Points on a hilly landscape, in no order, each with its height.
A ball rolls from a point to whichever of its 2 nearest points has the largest drop for the distance, and stops where none of them is lower. Distance is the straight distance between rows; heights are no part of it.
q_119 height 313: [ 55 113  78  71 121 186 103 166 161 170 157  75 105 135  92 129 145 137
 159 184  97 131 136]
q_379 height 139: [136  90 142 102  92 133 131 159 146  93 144 139 152 104 142 106  82 111
 134  79 126  90 131]
q_492 height 167: [118 124 109 153 146 155 142 166 109 101  77 149 134 186 139 107  99 121
  75 125 102  74 121]
q_832 height 195: [144  56 154 152 138 107  63 139  84  55 150 155 138  72 160 100 150 143
 108 102 145  74 113]
q_137 height 143: [ 99 106  97 139 171 158 151 107 126 132 151  75 110  77 180 178 160  66
 109 123 164 126 166]
q_45 height 548: [140 126 119 142 155 184 150 130 149 158 100 171  98 120  94 127 186 111
 129 150  76 168 153]
q_450 height 96: [162 135 141 145 165 109 116 173  97 105  98 165 144 192 120 146  97  77
  95 135 111 139  76]
q_347 height 99: [113 123 122 137 108 169 142 101 140 126 122 124 139 121 157 168  97 155
 101 115 100 109 207]
q_268 height 67: [131 170 144 169 139 102 167 121 134 143 121  99 171 157 159 166 116 173
 127 135 126 126 113]
q_709 height 200: [176 182 123 133 148 144 194  97 108 111 106  72 151 142 111  95 142 132
 132 182 131 146  99]
q_51 height 670: [ 73 144 101  96  72 151  57 168 126 152 174  57  87 123 124 124 100 125
 146 108 138  76 147]
q_829 height 132: [115  70 114 174 153 134 130 182  95 100  87 132 134 177 139 180  67 132
  89 141 132  81 107]
q_152 height 426: [185 120 143 143 115 116  85 132  92 118 139 215  93 153 131 117 155 138
 150 117  99 134 115]
q_815 height 372: [123 183 131 136 162  99 111  81  74 120 172 144 136 136 180 119 126 148
 132 149 144 190  96]
q_651 height 211: [142 129 121 134 159 158 154 103 161 159 133  85 122  99 111 199 184 125
 128 163 125 138 174]
q_349 height 44: [132  81 140 137 134  97 116 123 120 128 126 193 133 142 119  87 147 236
 101 156 104 144  68]
q_430 height 389: [110 155 149 168 149 109 120 108  61 115 162 169 159 138 153 126 136 161
 130 125 116 204 159]
q_875 height 334: [ 70  96  91 134 125 175 115 169 133 163 109 104  93 157  82 117 154 127
 153 161 124 136 146]
q_752 height 103: [122 163 113 131 151 109 154 100 126 143 137 110 117 110 192 187 119  90
 130 121 166 114 149]
q_901 height 308: [ 83 117 119 106 137  95 145  97 160 169 121 135  95 121 102 150 116 132
 179 160 134 167 146]
q_909 height 677: [ 96 139 131 124 115 142  74 150 135 124 192  61 131 159 160  98 119 149
 172 129 150  73 161]
q_795 height 131: [175  95 146 132 146 143  84 180  97 104 140 155 130 191  98 107 141  99
  97 154 117 141  99]
q_498 height 175: [136  87  97 154 167 192 174  95 136 133 122 108  95  82 149 166 177 122
 121 149 144 123 164]
q_376 height 102: [121 120 141 139 137 126 130  95  87 113 118 194 142 132 135 108  92 219
  88 149 110 161  96]
q_199 height 306: [143 139 157 121  64 104  59 127 103 134 136 104 116 144 122 131  86 111
 125  70 149 107 129]
q_985 height 147: [119  78 149 114 151 117  93 136 119  97 158 186 137 102 172  88 156 169
  87 107 123  99 106]
q_118 height 261: [174 141 141 161 148  82 112 196 115  92 153 172 136 122 163 114 180 123
 124  76 127 115  68]
q_423 height 316: [100 112 108 116 150 108 117  64 110 114 169 144 132  56 177 125 122 161
 136 149 151 134  86]
q_320 height 105: [124 106 149 182 140 104 141 153 103 134 132 119 150 171 164 195  75 165
 126 127 135 112 125]
q_626 height 472: [214 133 132 122  94 133 171  89 143 147 102 145  87 116 127 146 129 161
 150 127 142  79 104]
q_457 height 513: [132 174 131 122  90 123 140 132 170 144 125  90 114 120 114 174  92 155
 170 133 116  77 213]
q_928 height 496: [183 123 111 140 112 141 145 101 119 144  97 109  59  97 138 157 166 106
 130 115 153  76 109]
q_92 height 74: [115  65 134 112  86 142  90 135 152 108 153 149 124  95 109  87 116 139
 153  90 132 117 135]
q_606 height 368: [100  99 121 144 173 190 112 113  83 148 118 130 104 165  95  82 155  80
 115 178 112 182 156]
q_877 height 300: [139 137 134 143 148 102  81 141 119  82 168 174 128 106 184 138 147  72
 152  91 134  93  90]
q_486 height 258: [174 170 131 138 122 106 113 120 147  88 157 131 136 107 168 162 100  72
 172  97 118 107 120]
q_541 height 533: [160 134 122 162 128 147 173 117 166 135  67 136  92 103  93 128 178 137
 153 137 114 131 148]
q_78 height 138: [109 115 138 153 116 130 166 109 148 125 114 121 125  65 148 147 131 162
 111  76 139 113 212]
q_296 height 367: [136 167 112 132 152 116 185 126 196 129 111 123 156 103 128 161 130  71
 137 121 117 135 131]
q_372 height 226: [112 143 126 116 120 169 113 167 102 110 128  71 147 180 114  74 115  91
 103 111 135 120 151]
q_534 height 397: [138  89 116 170 133 140 132 137 123 109 101 141 147 121 117 178 152 106
 131 111 101 113 119]
q_477 height 53: [126 132 116 133 114 150 128  77 114 134 136 124 112 127 179 179  84 117
 122 129 143 109 160]
q_927 height 104: [ 80 108 115 111 120 151  85 125 126 139 127 148 128 135 130 194  80  88
 115 126 107 122 152]
q_414 height 400: [143 144 147 191 174 107 137 148  78  89 144 175 142 155 135 120 140 187
 169 155 126 197 116]
q_66 height 234: [176  87 164 162 109 119  60 136  67  80 163 123 137 118 154 111 124 138
 140  86 152  93 129]
q_476 height 561: [151 115 110  99 128 210 153 131 156 157 116 163  69  99  91 141 151  74
 104 132  93 151 162]
q_245 height 351: [132 167 144 116 151 104 112  90 108 115 210 136 167 103 199 136 109 178
 134 145 143 152  94]
q_382 height 168: [ 92 106 133 112 126 139 178 147 166 143 128  92 118  84 156 118 116 129
  90  88 171 101 197]
q_933 height 395: [138 110 130 154 145 122 180 148 147  94  78 131 172 131 105 166 106  90
 140 117 119 148 110]
q_107 height 235: [156 118 141 150 157  94 134 186 117  92 154 131 165 142 149 101 146 136
 127 102 135 141 100]
q_368 height 221: [116 122 148  92 115  92 158  76 143 162 124 161 100  65 133  98 130 165
 125 127 168 169 125]
q_428 height 153: [117  81 148 117 105 113 113  81 116 104 133 190 115  69 127  81 132 160
 157  98 148 170 141]
q_557 height 574: [131 129 119  72  96 173 125 168 157 167 122 119  81 129  96 140 158  80
 104 123 111 119 138]
q_536 height 272: [194 125 134 138 132 151 149 105 133  85 127  84 170 166 102  87 121 107
 129 149 124 125 103]
q_929 height 257: [105 214 110 114 136 104 173 143 126 137  96 157 113 128 146  85 111 144
  94 129 118  87  68]
q_258 height 335: [139 181 116 109 163 102 198 120 178 125 139 155 140  70 146 147 162 140
 126 132 125 160 118]
q_381 height 262: [ 97 119 119 128 123 118 133  64 179 147 117 102 128  79  87 163 144 134
 151 150 120 154 172]
q_167 height 273: [165 120 147 133  85 123  71 117  85  96 134 110 130 159 139  94 111 150
 118  89 147 106 103]
q_421 height 556: [105 147 139  84 108 111 159 104 151 161 153  69 212 151  97 130  76 158
 132 148 125 133 168]
q_312 height 447: [187 151 148 129  79 120 119  96 136 146 128 181  87 153 136 142 124 182
 152 114 101 120 108]
q_633 height 527: [132 182 138 150  85 100 144  89 151 128  95  67 147 121 106 147 104 177
 147 128 135  89 212]
q_878 height 605: [108 157 131  69  97 115 105 121 160 177 132 143 102 159  99  72 135  79
 148 132 114 152 113]
q_85 height 288: [ 85 148  85  58 113 177 123 147 151 169 132  33 151 147  78 116  94 102
 159 186 111 128 149]
q_280 height 684: [ 76 154 126 126 120 108 107 144 164 152 176  50 146 134 150 129 146 174
 180 138 133  87 198]
q_947 height 341: [ 89 119 120 127 113 112 112 132 125 184 107 115  93 124  77 184 141 100
 152 142 151 185 135]
q_438 height 542: [122 184 143 138 104 104 138  88 138 144 130  55 190 153 119 134  87 166
 155 133 123 137 199]
q_463 height 148: [111 112 152 153 155 116 147 114  94  78 114 161 175 112 133 103  68 153
 102 131 128 177 118]
q_624 height 381: [161  73 125 153 141 134 117 155 107 135 120 134 138 102  90 211 167  77
 133 142 150 152  91]
q_265 height 185: [189 107 153 153 148 115  79 155 123  79 153 128 166 165  97  88 173 160
 119 142 109 142  82]
q_734 height 514: [191 138 126 145 101 145 145 119 144 145 100  84  85  90 105 141 189 113
 128  99 139 112 156]
q_753 height 410: [152 104 138 170 175 112 107 163  67 111 151 209 118 156 137 124 189 157
 149 145 111 169 117]
q_864 height 91: [ 99 118 125  97 143 131 103 151 160 155 138 154 154 165 165 186 101  77
  82 126  95 118 125]
q_244 height 259: [106 138 129  88 100 156 123 145 148 144 141  64 147 175  80  92 126 102
 138 153 116 151 166]
q_761 height 199: [140 159 131  99 101 106 143 128 159 105 149 126 161 118 124 100  97 100
 155  86 125 103 142]
q_283 height 352: [ 70  93 117 158 135 175  79 151  80 151 102 124 125 153  77 110 151 115
 141 152 113 169 165]
q_683 height 198: [110 112 135 117 169 126 150 131  93  80  90 152 148 141 115  47  86 130
 100 138 129 154  95]
q_123 height 101: [134  78 152 115 128 102 104 129 116 143 136 201 121 121 146 124 169 197
  66 109 122 135  88]
q_358 height 648: [107 202 113 107 106  81 121 129 170 182  97  90  68 134 136 110 148 115
 119 101 166  76 152]
q_497 height 274: [ 91 135 132 125 153  99 169  63 104 108 136 172 120  56 133 116 119 179
 131 148 167 191  85]
q_895 height 587: [115 138 108  80  86 139  76 169 153 170 139  99  93 158  95  96 173  93
 126 111 133 123 101]
q_942 height 311: [144 110 146 112 112 126 125 120 124  86 106  85 185 130  86  67 115  97
 100 115 130 123  80]
q_73 height 384: [125  71 135 119 163 170 130 111  92 118 141 147 126 142 110 111 117  90
 105 185 136 198 130]
q_411 height 302: [118 183 113 131 149  91 161 121 154 131 116 193 124 109 135 120 150 161
 130 136  96 142  71]
q_791 height 121: [128 163 113 155 147 113 170 117 120 122 118  94 142 145 147 129 113 138
 153 169 138 109  83]
q_527 height 260: [130  85 136 110 134 126 154 147 140  94  87 148 168 115  86  65 106  83
  76 110 120 134  68]
q_466 height 629: [120 193 116  87 101  64 130 123 174 181  96 141  93 131 121  97 152 112
 130 105 122 115 118]
q_701 height 365: [141  73 148 145 137 118 110 160 121 144 124 127 116 120  69 167 149  77
 183 141 153 185 108]
q_55 height 663: [110 172 109  97  74 119  98 155 154 163 124  84  89 126 134 153 111 106
 139 100 142  47 144]
q_662 height 495: [163 139 109 127  79 129 152  90 169 148  95 121  99 117  91 169  91 148
 171 138 138  89 145]
q_786 height 201: [ 75 121 118 117 126 156 145 144 126 134 128  70 147 143 152 103 135 110
  78 102 146 116 151]
q_282 height 52: [110 127 119  94 146 118 122 156 136 160 121 169 127 192 142 144 106  83
 106 145 117 146  86]
q_186 height 210: [143 161 129 112 137 143 176 142 103 108 104 149 129 159 166  92 106 140
  87 124 116  88  94]

For each start below, name the point where the ball stops.
q_624: q_477
q_606: q_477
q_199: q_349
q_942: q_349
q_312: q_92
q_411: q_268
q_167: q_349
q_118: q_282
q_245: q_92
q_421: q_477
